Points on a hilly landscape, in no order, each with its height.
A climber steps from a point to the highest of its 2 nearest points, and stops where none of them is higher. Distance is the straight distance between rows; heights are no part of it.
bekab: [-12   5 -36  15  24 -24 -18 -12   2  -8 -19  28  21   4   6  -5   2  -1
   5  17  -5  32 -21 -10   2 -26  35 -15  12   2  -2   7 -35   6  -9  -4
   9 -10]  h=7.04
rakil: [-30 -23  16  15  -7   4   4  -3  36 -19 -23  26  29   6  -5   9   0  13
   7  13  27   0   5   4 -12   3 -36   5  17  -7  -9 -16  -8   8 -43 -26
  20 -11]  h=0.50
rugap: [ -3  20 -26  -5  27  -6 -18  -1 -19  -3   2   3   1  14   0  -5 -17   1
  12  23 -39  -4  19   7 -20 -33  37   2 -13   8   7  25 -24   3 -21 -17
   3   4]  h=6.22
goli: [ 32  20   7 -24 -10  13 -11 -37 -18  -6  13   1  21 -10  15  -3  16   9
  25 -23 -46   1  29  16  -1  -5 -13  -6 -37  -3   2  -2   3  23 -17 -13
   3 -42]  h=2.47
sida: [ 23   1  35  28 -20  21   1  12  10  -9   6  -5 -10  -7  16  17  -1  27
   4   6   2 -12  52   6 -20 -15  -9  27  -7 -14 -51 -11 -24   3  11  25
  12  10]  h=2.96
nove: [-41  29   8  18  10 -31 -15 -17   4  -1   9   2   2  24   5  25  23   4
 -13  -5 -21 -20  -5  -5  24  16 -24  16   4 -17   0  -8 -17  11  -1  24
  -3 -17]  h=1.10
tugos: [-16  12 -24  11  11 -32 -13 -16  20  -8 -26  25  27  14   4   7  -3   2
  20   9   7  31 -10   7  -5 -11   1 -12  13  -5   2  18 -28  18 -50 -10
  -3 -23]  h=7.39
Nivud: [-12   6  -9 -18   9  -9  12  -5  13   7 -13  -5 -10  -9   2   8  14  14
 -14 -25  35 -13 -20  -5  24  26 -36   5  20  -8  41  21  23  11   1  25
 -22 -11]  h=7.64
zun: [ 30  -6  39  22 -35  30  12  17  19  -6  14 -15  -3 -16  14  17   6  16
  -8 -10   9   2  14  20  -7  -5 -24  13 -11 -15 -50 -10  -6   4  17  34
   2  -1]  h=2.73
zaf: [-24   6   7 -21   5   8  15  -3  10   9 -16  13  33 -37   0 -41 -37  -7
  19  43 -20   2  28   1 -11   8   0 -28  20  -2   2  -9  11   0 -48 -19
   1  -7]  h=1.60
Luv: [ 11  10  -1 -13   8   1   9  -8   6  12  21  -5  -4 -21   8 -10  13  -7
  -6 -21 -15  19 -47 -14  24  25  -7 -11  -1   1  23  15  24   7  28  15
 -21   2]  h=6.58
Zuti: [  1  -9 -38  -1  -5 -33  11   9 -17  -8  -6 -12 -12  22 -18  -2  -1 -38
  14  14   7   1 -24  17 -13 -46  24 -19  -5  19   0  11   4 -25  -8 -26
   4  24]  h=2.38
Nased: [ 28   1  17  -5  -9  30  -5  -5  -1  -5  36 -22  -9  14   6  12  10  11
   4 -21 -22 -27  20  19   6 -11 -13  18 -23   5  17  -5   7   1  20  -2
   2  -3]  h=1.57
Fosu: [  8 -21 -35 -14  29  -9 -33 -17  -2 -12  18  10   3  28 -28   8  26   0
  17   1  20  -4 -24  -9  31  -4 -16  -6  -5  -1  47 -11 -36  20  20   8
   1  -5]  h=6.50
rom: [-30  29 -28 -22  41 -15   3 -21   7  -2 -16  20   5  -1   5 -14 -23  13
   5  28 -14 -20  17  -8  -1   2  11 -13  20  -3  30  25  -7  -6 -19   2
   0  -3]  h=5.46
Tuzi: [ 11 -24  34   0 -35  49  27   9  16   5  -5  -5 -16 -22   2 -12 -24   2
  -4  22  27 -30  38  14 -17   2 -22  -8   1  -3 -15 -13  17  -8   2  25
   7  10]  h=3.74
fefi: [-20   5 -14  -1 -21 -12  17 -30  -6  -8   3  11  28   1   5 -18  19 -35
   6 -11 -38  19 -26   1  11  11 -12 -15 -19   8 -11 -18  25  30 -19 -18
   7 -47]  h=2.94
boto: [ 20  16 -16 -23  -3 -18   7  15 -27   5   5 -17 -13  -3  -6 -11 -21 -15
  11  -4   6   4 -11  18 -11 -26  23 -14  -8  11   3  42  31 -29   5  -5
 -24  35]  h=5.17
meb: [-27  -3   9  18 -14  14  -2 -14  -4  -9   5 -12  -1  29  -4  -5  -3 -12
  12  18 -36 -33  32   3 -21 -37  -3  12 -17  13 -22 -24  -2  14 -11 -27
  33   7]  h=3.52
Sugo: [ 14   3 -13  16  -4 -41 -40   4 -23 -18  19   1   5  25 -10  17  21 -18
   9 -12 -16  17 -41  12  14 -18   8   4 -12   1 -15  -2 -30   2   2 -10
 -12   1]  h=7.88
Feb: [-36   8 -23  14   5 -44  12 -31  23   5 -18  25   6  -8  14   1  15  -8
 -12   3  -7  22 -48 -29  26   3  -3 -21  30 -11   2   3  -6  10  -3  19
   5 -23]  h=3.27
lasig: [-31  -5  10  -8 -10   5  24  -7  23  -9  -7  -4   7  11  -6  -9  -9  -1
  -1  10   8 -33  23  15  -8   9 -23   0  10   3  17  -3  22   3 -34 -11
   6  -3]  h=2.32
liriz: [ 12  10 -19 -40  -2  -1  10 -23 -10  -3  -2  -3   1   9   0   1   1  -5
  12 -16  -4 -25  29  25   5   4 -12  14 -24  21  34  11  26  15 -28 -16
  -4 -30]  h=1.92
Somu: [-10   1  11 -10  19  10 -12 -20  17 -10  -5  21  30 -12   5  -2   2  29
  12   2  -6  -9   5  -9  13  28 -31  -3  12 -19  17   1 -12  25 -21   0
   2 -23]  h=0.78
rali: [-10 -13   2  22  13 -28 -19  21  -1  -5   0  -1 -14  15   1  24   5   9
 -22 -15  10  -1 -13 -25  14  11  14  20  10  -5 -23 -14 -22 -20  44  11
  10   9]  h=3.51
dibe: [ 30 -12  -6   8   9 -18 -21   8 -17 -15  10  18  -4   6 -13  -7   2 -11
  -3 -12  13  22 -51 -16  -3  -1  18  -5   6  12 -11  -6 -17 -13  44 -11
  10  25]  h=6.89
mafuf: [-21   7 -33 -14  39   2  -4 -17   2  -4   8   1 -16  22 -10  -3  13  -3
  -1  11 -14 -39  -3 -16  13   7  -4  -5   4   3  55   4  -7   2  22  14
   7  -3]  h=7.27
piz: [ 16 -12  12  24  -2 -14  -5  24 -20   5 -20   7   2 -14   6  15 -12   1
   7   8  11  36  20 -10 -21  -5  41  10  -7  -1 -54   9 -24 -12 -13  -8
  -3  19]  h=2.14
tepif: [  2 -24   6  26   9 -13 -11  39   9  -2 -15  -5 -17  13  -4  14 -13  37
 -23  -9  23  -1  18 -38  13  25  26  15  14  -9 -26  -3 -11 -16  40   7
  -1  14]  h=3.79
Guse: [ 34  -9  13  -8 -10  37 -11   1   2  -7  14  -8  15  -1   3   2   9  22
  11  -8 -12  -9  14  11  -4  -9 -16   9 -24  -4  15  -5  -6  17  -1 -20
   4  -9]  h=1.83
gipam: [  0  20 -20   2  12 -32 -40 -14  -4  -2  -8  11   7  38 -17  25  13  21
  16   6  12   3  14  18  21 -16 -16  14  -9  -4  19   5 -42  27 -48   2
 -11 -21]  h=6.02
Moz: [  6 -30 -12 -12 -28   9  16   1   6 -14   3  -3  10   1 -14 -12  22 -23
  -3 -25  10   1 -45   8  16  17 -22 -10 -20  16  22 -15  33  16   7 -16
  -1 -18]  h=6.81
Tafi: [ 24   0 -10  -2   7 -13   0  22 -33   6  -2   1 -18 -11 -11 -13 -28 -15
  12  18   9  12   8  -5 -25 -19  46  -5  -7  14 -21  20   7 -37  15  -6
  -9  51]  h=5.66
tuvi: [-41  -4  22  -8 -10   4  22  -2  27   6 -11  -1  -6 -18   8   0  -8   2
 -30  -5  24 -19  -4 -15   3  34 -14  -5  26  -6   1   0  28 -10   8  27
  -1  -4]  h=4.67
nik: [-15  -3   7  30  -9 -17   8  12 -11  16 -19   5   8  -3   8   8  -5 -27
   3  22  -1  35  -4  -3 -23 -11  27  -2  -6   1 -54   2  -9  -4 -29 -10
   0  12]  h=2.33
rulup: [ -6 -23 -19 -10 -23 -12  24  17   1   1 -23   6   3 -26 -15 -24   0 -31
  -2   5  34  24 -58  -2  -2 -14   2 -31   8  14   3   7  30 -14  -2 -11
 -15  17]  h=5.61
Biga: [ 28 -32  18 -19 -45  37  24   9   9  -8  -5 -16  11 -12  -4  -1   2   3
   1 -15  27 -10  11  30 -14 -13 -20  -8 -20   9   8  -1  25   7 -22 -24
  -4  -7]  h=2.99
tege: [-47 -14  11  36   3 -16  -6   0  24  -9 -18  20  10  22   1  15   2   7
 -16  14   9  -5   8 -23  -6   5 -12  13  16  -9 -37 -32 -19  -7   1  -8
  33 -11]  h=4.03
Ril: [ 39  29  11  -9  -2  37  -4 -12 -15  17  19 -12   1 -20  19 -31  -9   9
   1   3 -57  16  38   9 -18   0   9 -13 -19 -12  -4 -14   0  10  11  -4
   8  -5]  h=1.11
lonak: [ 21  21   8 -30  -3   5   5 -16   2   5   2 -10  13  -2  11   6  -5  26
  10 -20  -7 -21  34  26   7  18 -21   8  -3  -9  26  25  14  17 -36   4
 -21 -28]  h=2.12
sibov: [-31   6 -19   7  -1 -39  23  10  -1   3  -5 -23 -27  15  -1  18  15 -31
 -12  -4  19 -10 -29   2   8 -13   7  -2  25   3  -4   3  12 -30  13  19
  -4  20]  h=2.08
deziv: [ 24  -2 -37 -11  -2 -39  -7  -4 -13 -13   8 -12 -13  27 -25   5  26 -23
  15 -22  21 -13 -50   9  29  -5 -18  -8   0   8  30  -1  10   5  21   0
  -5  -2]  h=6.92
Mozod: [-30  19  -2  -2  10 -25  -9 -28  16  -2   8   7  12  26 -10   8  21  12
   7   3  -9 -28   9   6  37  27 -54  14   0 -12  16 -14  -3  30 -20  13
  -1 -31]  h=1.01
gaso: [-14 -16 -11 -13  -9  14  15  -3  -4 -12  13 -20 -24  32 -12   0   7 -24
  -5  -8  -8 -49  11  16   3 -16  -7  12 -18  32  33 -13  24  -1  13 -13
  13   7]  h=2.81
Fizaf: [ -6  29   5   0  10 -29   0   9  -3  11 -18 -10  -2  14  10  27 -10  14
   0  -7  15   6  29  23 -18 -20   9  22  13  -6 -13  40 -11  -9 -56  -2
 -24   3]  h=5.45
kel: [-24  -2 -16   7 -15 -17  15  -6  -1  -6  -1  -6   5  14  -2  -2  12 -32
  -4   0 -16   4 -22   5   0  -6   1  -7 -10  10  -3  -3  12  11 -15 -14
  -1 -18]  h=3.18
Vufim: [ 43  -8  -3 -21  22  50 -12 -15  -4   6  28  -5  -2 -21  -4 -25   6  17
  11  -3  -7  16 -12   2   9  15   1  -9 -14  -1  45   2   1   7  21 -28
  -4  -1]  h=4.07
zepig: [ 32   6  32  17  -2  14 -27   3   0   5  27   0   6 -20  14  13  27  16
  -3 -24 -15  32 -24 -13  19  23  -7  15  -7 -22 -23 -18 -16   6  43  12
   1   1]  h=5.57
Rus: [-35   4  -4  10   0 -17  13 -11  16   1 -16  19  16 -12   4  -9   1 -14
 -13  11  -4  18 -27 -17   0  12  -1 -16  19  -3 -13   2  -1   9 -16   1
   3 -12]  h=3.43
Nalaz: [  3  -8  -4  28  -3  -5 -11  20 -27  -6  -2  16  17  -2  -3  -6   5 -22
   6  11 -17  47 -26  -9 -12 -15  34   2  -8   5 -44 -21 -25   9  -1 -18
  14  11]  h=2.58
dedel: [-10  16 -25  -2 -10 -37  13  -5  23   1 -30   8  11  11  -2   8   2  -2
  11  -6  21  20 -14  17   1  -1 -16  -6  12  -3   9  26   6  13 -55  -7
 -19 -23]  h=7.72
Bubik: [ -2  20   5 -24  -6   7  16 -18  -8   9   3  -4  23 -23   8 -33 -25 -13
   8  17 -44  -6  30   9 -10   6   7 -31  -1   1   2   4  26   4 -31 -16
  -1 -19]  h=1.23
vaz: [ 16  22  32  -5 -14  11   5  -9  14   3   9 -13  11 -10  20  14   0  32
  -1 -21  -7 -21  25  26   8  16 -30  10   4 -22   0  14   1  10 -14  23
 -14 -19]  h=2.31
bafun: [-16  -6  15  41  -1 -15  -6  16 -13  -2  -2   5  -6   3   7  11   8  -6
 -14  -2 -12  21   4 -31   0   9  33  17   0  -6 -58 -21 -17  -8  27  11
  15   9]  h=3.20
Vipib: [-17  25   5  13  -6 -29 -13   0  -9   2  21 -18  -8  27   1  27  23  -8
  -9 -23 -22 -13  -9  15  24   2  -9  21 -11  -4  -1   1  -3   4   5  22
 -16  -8]  h=1.22
vam: [  5  -5  -1 -17  16  28   0  10  -4   1  25 -17 -34  -5  -8 -16 -12 -12
 -14   3  12 -16  -8 -10  -4  14   9  -1   4  10  41  -4  27 -30  50   6
   2  28]  h=7.02
baru: [ 22  12  18   1   6  -5 -14  -5  -4  13  29  -3   4 -23  17   8  19   1
  -2 -32 -25  37 -44 -14  27  26  -7   3  -2 -14  -5   6  -3  13  30  15
 -19  -3]  h=6.04
nagi: [  6 -20  -7 -11  38  16 -17  -5  12   5   9  12  -8  -8   0   1   7  23
 -13 -13  19   4 -23 -34  22  27  -8   0   8  -2  31  -6  -7  -6  50   3
   0   0]  h=4.54
Bagu: [ 22 -26  28  -1 -37  40  20  10  28  -8  -9  -5  15 -19   3  -5  -6  18
  -2   7  26 -22  25  22 -23  -9 -29  -4  -4  -6 -13  -8   5   9 -18  -7
   9   1]  h=3.31
laso: [ -7  -9  -7  17   6 -34 -24   9   5  -9 -19  14   8   7   1  30  13  11
  -5 -16  30  21 -31  -1  13 -10  -3  10  10  -7  -7  -2 -35  -1  -9   1
  -7 -12]  h=4.58
dab: [-20   3  -3   1  39  22 -12 -24   2   8  12  26  14  -4   4 -18  16  10
  -9   5 -25  10 -19 -39  16  27  -6 -11  14  -5  12 -19 -12  23  30   9
  17 -15]  h=5.34
Robi: [ -2  19 -33 -17  39  -5 -23 -20  -5  -5  -3  21  17  14   0  -8 -13  15
  23  23 -24  -6  19   6  -5 -16  21 -10  -5   1  32  31 -26  18 -28  -9
  -1 -13]  h=5.83
kazib: [ -2 -30  11  -4 -11  -6   9  31  -1   3 -18  -8 -18 -22  -3  -1 -12  -7
 -17 -11  54   9 -18 -19  -2  13   7  -6  14   9 -19   0  29 -27  27  12
  -6  24]  h=4.96
biru: [  9  13  -7  -5  10 -15 -23   3  -7  -4 -11   2   5  25  -6  20   0  25
  11  -5   9  -7  25  24  -2 -22  -4  25  -6  -1  19  24 -28  10 -47 -13
 -17  -8]  h=5.78
naru: [-11  19 -37 -15  12 -34   7 -16  18   7 -26   7  -1   7  -7   7  10   7
   9  -5  27  -1 -17   4  21   8 -25   0  17 -10  33  24   5  19 -30  15
 -14 -25]  h=8.00
tef: [ 22  13  -7 -17   3  32   8   6 -15  25   8  12  10 -38  -4 -37 -14  -6
   4  14 -26  27  -5  -8 -11   6  26 -24   3  11  19  -2  11  -1   7 -10
  -7   3]  h=5.26
vofu: [ -3  -8 -18   6  13 -16 -41  -9  -4 -14   1  14   3  39 -28  27  31  18
   8   4  26  -9  -1   7  29 -16 -25  14  -9   1  30 -17 -43  24 -14   4
   0 -10]  h=6.23
mugam: [ 31 -15  29   7  -8  20 -19  10  10  -5  19  -2  10 -14   0  19  22  22
  -1 -28  19  10 -27  -4  14  19 -25  17  -8 -13   0 -11  -9   2  31   6
  -2   2]  h=5.15
zug: [-17   5  -6  19   7 -44 -16  10   4  -4 -16  -5 -14  28  -7  40  25   6
 -15 -19  39  -4 -18   2  25 -13 -19  21  22  -8   9 -10 -25 -12  -4  11
  -9  -7]  h=4.43
Sela: [  2  23   2  -6 -16 -12  -6 -29 -13  -5   7   2  29  -1  11   0  17  -7
  18 -21 -45  10   2  11  10   6 -11  -2 -24  -4 -17  -3  10  29 -28 -10
  -1 -47]  h=2.70
mir: [-42  -2   4  -8 -17 -10  31   8  16  16 -18  -7 -14 -23   1 -10  -5 -22
 -19   3  32  -3 -20  -4  -3   8  -6 -19  20   3   0  16  40 -16  -4  23
 -18   2]  h=5.03
nur: [-42   3  20  22  -3  -6  11  -5  13   0  -9   9  15  -3   6  -5  -4 -10
  -7  21  -9   2   9 -14 -13  14  -2   3  13 -14 -34 -20   2   2 -13  -1
  23  -1]  h=3.72
bik: [ -8  17 -18   2  23  -7  -5   4 -14   9  -8  20   6 -12   4  -9 -11  -1
  -6  15 -24  24  -6 -24  -4  -3  38  -6   5   3  -9  11 -14  -5   9   0
   5   6]  h=6.59
Nilil: [ -3 -32  -4 -10 -26  25  24  13   4  -3 -11   7  24 -22 -17 -26   4 -22
  -9   2  15  17 -40   0  -8   5  -6 -25  -6  17  13 -11  25  13 -12 -22
  -3  -8]  h=6.16
dukat: [ 22   3   3   3   2 -12 -47  10 -25 -12  25  -8   2  23  -7  24  11   6
  15 -14 -25   0  -1  15   3 -24   9  23 -26   4  -5   2 -29   4  -1 -18
  -7   6]  h=7.65
pesa: [-39   1   6  24   8 -29   2   4  20   1 -21   5  -8  32   2  31   5   2
 -20   0  27 -13  12  -1  -7  -8 -12  19  26  -5 -12  -9 -19 -18 -19   2
   9  -1]  h=4.26
viza: [ 10   3 -29   0  12 -19  -3  15 -23   7 -25  23   3 -14 -12 -16 -23  -5
   7  20   6  34 -11 -11  -7 -27  50 -15   3  12 -18  16 -11 -29  11  -9
   0  35]  h=6.10
Gik: [-24 -15  40  -2 -25  33  31   0  27   4  -4  -1  -6 -24   3  -9 -21  -2
 -13  14  25 -29  22  -3  -1  30 -23 -10  22  -9 -15 -17  27 -14   9  35
  11   0]  h=4.23
vopa: [ -3   8 -19 -29  24   3   6 -23  13  13  17  -1  -7  -3  -6  -3  16   5
  -2 -18   2  -6 -23 -17  31  37 -31  -7  -2  -8  50  16  16  19  20  20
 -21 -17]  h=7.19
Vute: [ -7   4 -14 -11  32  10  -7   2 -10  -4  26 -11 -25  17  -4  -6   1 -12
  -8   9 -22 -28  -2 -10   0  -2  16   6  -4  10  41  -2   1 -18  39   3
   9  20]  h=8.10
sozoz: [  1   6 -24   5  -6 -42   8   8 -19  -7  13 -16 -17  19 -12  -1   7 -42
   2  -3  -7  -5 -42   5  -2 -26  22 -13   0   9 -11   7   5 -24  26  -3
   2  30]  h=2.23
Putub: [ 40   3   3 -22   6  42 -13 -29   2  -5  11   7  23 -10   7 -20   6  26
  23   1 -33  -7  32  10  -4  -3 -24 -15 -23  -9  23  -7  -3  31 -12 -27
  10 -28]  h=2.15
foze: [-34   5  -4  17 -17 -37  32  11  13  17 -19 -22 -21  27   7  22  13 -34
 -10  -3  28   3 -15  14  -7 -13  -9  -5  20   4 -17   7  21 -22 -27  12
 -15   8]  h=1.97
guro: [ 15   6 -13 -13  10   2 -17   0 -22 -10  18 -10   2  16  -1   1  -3  -6
  13  -5 -39  -6  11  13  -6 -24  20   6 -28  14  13  11  -7   5  -5 -26
   1  -1]  h=6.83
lopu: [ 12  14   2 -16  -2   2   5   7  -4   8   2 -12   5 -18   9   4  -9   4
  -2 -12  -6  10  -7   5  -5   4  12   0  -5  -6   3  29  10   1 -11   3
 -22   1]  h=4.35
bekuv: [-41  19 -24  -3  39 -31  -1 -11  16   1 -23  10 -12  15   4   9 -18  16
 -14  18   3 -29  24 -16  -2  -1  12   0  34  -5  11  11 -15 -22  -5   6
  10  -6]  h=5.18
dula: [-48  37 -12 -11  20 -22  18 -17   3   8   4  -1  -6   1   5 -17 -20 -17
  -8  28 -38 -23  15  -9  -4   8  14 -13  15   1   7  16  14 -13  -7  15
  -2   3]  h=5.04
tobe: [  2  -5 -42  -9  25 -19  -8  -7  -5 -14   3   0 -13  21 -18   3  17 -14
  14   3  10 -17 -35  -9  19 -14   4 -11   7   7  42   0 -13  -4  24   3
   7   4]  h=6.80
lus: [-26  14   7  -6  23  -5   3   1   1   9 -10   2 -13   0  13   6 -30  21
 -14  17   1 -27  48 -17 -15  13  23  14  20  -8  -5  15  -3 -20   3  16
   6   9]  h=4.82
sesov: [-29  12  23  19  -8 -24  17   6   5  21 -10 -16 -16   8  18  27  -7 -11
 -16  -5  23   4  10  16  -9   4   6  11  17  -8 -41  21  10 -22 -28  31
 -15   9]  h=1.85
til: [ 28  14  35   7 -29  30   9  -5  27  -6  21 -12   9 -17  22   5   7  27
  -7 -19 -13  -9  19  27  -1   4 -46   0 -11 -20 -24  -6   3  17   9  30
  -4 -24]  h=2.51
rup: [-26 -26  -3   3 -19 -13  23  17  13   0 -25  -1  -6 -16  -4   2   8 -22
 -17  -3  50  15 -40  -3  -5   3  -8 -14  16   5  -6   0  23 -12  -6   1
 -11   7]  h=5.32
lizur: [ 42 -16  19   7 -22  15   3  26 -16   4  -8  -1  14 -30   3  -4  -9  -7
   6   0  10  38   0   3 -20  -1  23  -4 -10  -3 -33   1  -9  -1  -9 -11
  -7  19]  h=1.90
zabe: [ 17  -6  18 -14  -4  19   3  21   0   2  -5 -11  -1 -13   7  13 -15  23
  -1  -8  28  -2  17  11 -17   0   3  13   3  -9  10  21   5  -7 -15   1
 -13  11]  h=3.99
rimu: [ 29  -5 -22  -9  30   0 -14   0 -10   1   6  23  -9  -9 -12 -24  -8   6
  -2   0   7  26 -40 -23   7   3  25 -17  12  17  16   2  -2 -19  49  -9
   5  25]  h=6.64
mumo: [  2 -12 -12   5  19 -17  -5  35  -4   5 -23  -6 -29   8  -3   4 -31  33
 -15   3  30  -4  32 -32  -2  10  37   6  15  -1 -13  16  -1 -32  29   6
 -11  22]  h=4.08
vop: [ -4  -6  10   3  -5  26  11  12  -7   8  17  -6 -11 -14  -7 -16  -3 -26
 -14   5  -9   2 -12 -16  -3  17  16  -3  -3  10   2 -19  17 -13  38  11
   7  19]  h=6.00
mipog: [ 21 -26   4 -18 -35   6  18   6 -12 -13  -2 -19   6   0  -3   4   3 -21
   8 -24  15   3  -1  32 -10 -18   0  -2 -28  24  -4   5  28  -2 -26 -32
  -9  -7]  h=2.72
Zanuv: [ -9  28  35   6 -11 -12  11   1   2  17   2 -16  -2 -14  25  26 -15   8
 -11 -15  -2   4  19  12  -1  15   8  13  15 -23 -38  29   2  -6 -20  39
 -17  -4]  h=1.72
zurer: [ 56  15  17  -4   3  38 -13   1  -6   9  13  -6  -8 -33  23 -10 -10  29
   3   1 -19  26  37   7 -13  11  16   8 -12 -27   3   4 -21   0  20  -1
  -6   5]  h=1.43
Duvog: [ -6 -19  21  44 -17  10   8  16 -15   0  -9  13  10 -10   1  -4  14  -9
  -1  11  -8  29   3 -24 -12   5  20   4  -2  -3 -59 -42 -12   6   9   0
  26   9]  h=2.91
Nov: [-20 -14 -22  -1  31  -6  -1 -14  13   9  -2  20  -5  -7   4  -7  14   0
 -26  -1  -4   3 -44 -47  31  21   0 -18  21   2  20 -15  -4   5  48  18
  11  -9]  h=4.89
nuri: [ -2  15 -13 -22   1  -9  18   5 -12   3  12 -27 -20  11   1   0  -9 -14
  -4 -11 -10 -19   6  19   1 -11  14  -1 -11  15  18  25  28 -15   1   6
 -19   8]  h=4.77
Med: [ -9 -13   1  -3 -14  24   4  -5 -14  -4  11 -23 -16  27  -3   1  -9 -17
   5   8 -25 -41  35  15 -15 -39   9  13 -26  31   2  -7   7   3   2 -25
  19  18]  h=3.14
tobu: [  1 -16  20   2  -1  26  -6  -7  29 -16 -14  26  40 -20   0   4   9  38
   5   1  21  -8  -1  -5  -2  15 -39   4  10 -17   2 -13 -13  23 -17 -10
  14 -21]  h=0.65
Bukel: [ 30 -12 -23  11  -4 -34 -27  -1 -17 -24  11  12  10  19 -17  -5  13 -24
  15 -12   7  23 -66   5   5 -22  12 -14   0   9  -5   1 -23   2  16 -15
   1   7]  h=7.41
bemup: [  9 -21 -36 -18  -9 -10   9   7   9 -14 -15  -3   1   5 -21  -3  18 -15
   7 -17  38   1 -46  10  21   7 -27 -11   0   8  36   1  21  16  -3  -6
  -7 -10]  h=7.22
nadiz: [-15   4  20  14 -10  13  21   6  -7  20   2   0 -10 -25   4 -11 -13 -19
 -15  14 -10   9  12 -24  -5  24  24  -7   9   2 -27 -11  14 -13  19  30
  -1  10]  h=5.27
bebat: [ -8  -1  -4  -5  -7  -2  -2 -18  14  -2   3   8  18   9 -11   8  22   8
   6 -14   5 -10 -14   5  25  26 -44   4 -11  -9  18  -3   2  36 -15   3
  -6 -33]  h=0.92
riv: [-25 -26   3  32 -22   2  -8   4  22 -21 -10  15  14  35 -16  18  20   2
   4   8  22  -8  -4  11 -11 -29 -32  22  -3   8  -9 -27 -18  13 -26 -28
  21  -7]  h=0.39
Vit: [-16 -21 -14 -12   3  16   9   5  11 -16 -10  -1  -9  20 -18  -2   7   0
  -6  -2  22 -34  -3   8  -2  -1 -21   7  -1  11  45  -5   8   6  -6 -12
   9   2]  h=2.56
nak: [-28 -19  19  -3 -16  10  19  -6  19   2 -15   0  17  -7  -2 -22 -25 -15
  17  38  -3 -15  32  11 -22  -4 -17 -19   6   3 -10 -17  19   1 -49 -27
  15   2]  h=2.00
guge: [ 43 -18  -1 -13  42  22 -33   1  -3   3   7   7 -16 -12   1  -5 -14  45
   1  -8  29  17  -2 -25  10  24  12   8   6  -4  23   4 -10 -18  45 -19
  -2  13]  h=4.17
naf: [ 15 -15  16  -2  -4  26   0  18 -10  -1  -3 -12 -21   3   3  11 -23  13
   3  15  17 -23  47   6 -27 -19  18  25  -4   3  -3   6  -6 -15  -1  -2
   8  34]  h=3.55
sos: [-14   0  21  30 -15  10  17   4 -23  21   5 -14 -22  -5   6  -6 -17 -37
   0  26 -28  -6  25  -3 -15   1  29  -8 -10   8 -45 -14  14 -13   3  27
   8  18]  h=4.63
sonub: [  8  12  13 -12 -10  34  12 -17  -4   5  15 -10  12 -12   8 -27  -8  -7
   0   6 -46 -12  23   4 -12   2  -2 -20 -11   0   4 -16  20  10   2  -8
  16 -14]  h=0.91
gan: [  8  -6  18   7  -7  -7 -17  12   2  -5  -6   2  16  -3  -1  31  16  27
  -2 -28  27  10 -18   8   9   3 -20  22  -3 -13  -2   7 -19   8 -13   2
 -16  -7]  h=4.79
Bib: [ 35 -11  16   9 -14  64  10   5   0   7  15  -2 -25 -29  -4 -34  -8   7
  -5  18  -5   8  38  -2 -16   9   6  -3  -6  -1   7 -32   3 -10  41  -1
  13  20]  h=0.43
Luzak: [ -5  10   4   7  25  20 -16  -1 -10   2   5  18   9  -7   5  -8   4  11
  -3   8 -32  12   1 -30  -1  14  16   5   2  -9  -5 -16 -18  10  19   3
  20  -7]  h=5.94
viz: [  6   8 -25 -16  19  15   6   3 -13  25   5  29  -9 -30 -13 -40 -14  -4
  -3  15 -11  27 -22 -23   6   3  33 -23  12  20  24  -1  16 -24  43  -1
  -4  25]  h=6.06
fedut: [ -7   6   9  -5  12   1   6  19  -8  13  -4 -12 -36  -3  13  13 -31  17
 -15   2  20 -12  40 -18  -4  14  30  15  15  -2 -10  17  14 -34  23  34
 -12  15]  h=4.42
feg: [ -3  -8  27  20 -10  18   2   5   7  -2  -4  -4 -15  14   7  21 -12  20
   2  21  13 -36  56   6 -20 -23   0  34   5   2 -32  -7 -16  -5  -7   5
  20  23]  h=3.23
pil: [ 46   5  -8 -33   5  37   2  -2  -6  17  10  -6   3 -36   3 -30 -12  13
   9  -2  -6  26 -11   5  -1   9  13 -21  -7   5  39  22  23  -3   4 -18
 -23  -1]  h=4.60
zadar: [ 22 -20 -25 -15 -11 -17   2  17 -17 -19  -7 -11  -2  16 -17  -4  -3 -20
  15 -10  25   5 -19  27 -12 -33   7  -9 -12  23   8  15  14  -8 -18 -34
  -8  12]  h=2.52
bipa: [ 38   3  22   9 -27  54  14   3  -6  17  10  -5 -14 -30   8 -40 -16  -4
  -4  11 -26  19  47  15 -21   2  -2 -19 -20  -6 -22 -22   3   1  20  15
   0   7]  h=0.74
das: [ 62  -1  27   0 -20  21  -4  20 -11   4   5 -11  -6 -30  17   0 -15  12
  10 -10   5  33  28  15 -19   3  19   5 -14 -18 -28   7 -18  -9   7   3
 -13  23]  h=1.67
kol: [ -7   0  25  31 -18  21   8  -5 -11   4   8 -14  -7   6   5 -13  -8 -14
   8  24 -41 -17  38  -5 -23 -22   7   3 -16   2 -52 -30   1   7   3   7
  32  15]  h=4.02
rarep: [-37   9   8  21   5 -11 -11  -7  -1  -5  -2   4   8  25   3   0  -5  -9
   9  24 -31  -5  20  -4 -24 -19   5  12   0  -6 -28 -14 -16   9 -28 -21
  26   0]  h=3.37
kulu: [ 16  14  20  -2 -13   0 -10  -1 -13  -3  37 -29 -13  29  -3  25  16   5
  -1 -35  -9 -29  11  28  31  -5 -22  30 -21  12  14  -5  13  -2  15  20
 -13  -5]  h=1.37

Call two points neighbours if one is among the 2 nearest of the other. Go from one point of each pair to the other, from neighbour to neighbour, staying as high as possible. Name the lowest point that can't be avoided.
naru / bemup: rarep
Vute / bemup: tobe
naru / Sugo: guge

For each start below, name the point where the climber stops.
Vipib: naru
laso: naru
Vufim: Sugo
zadar: bemup
sonub: meb
fefi: naru
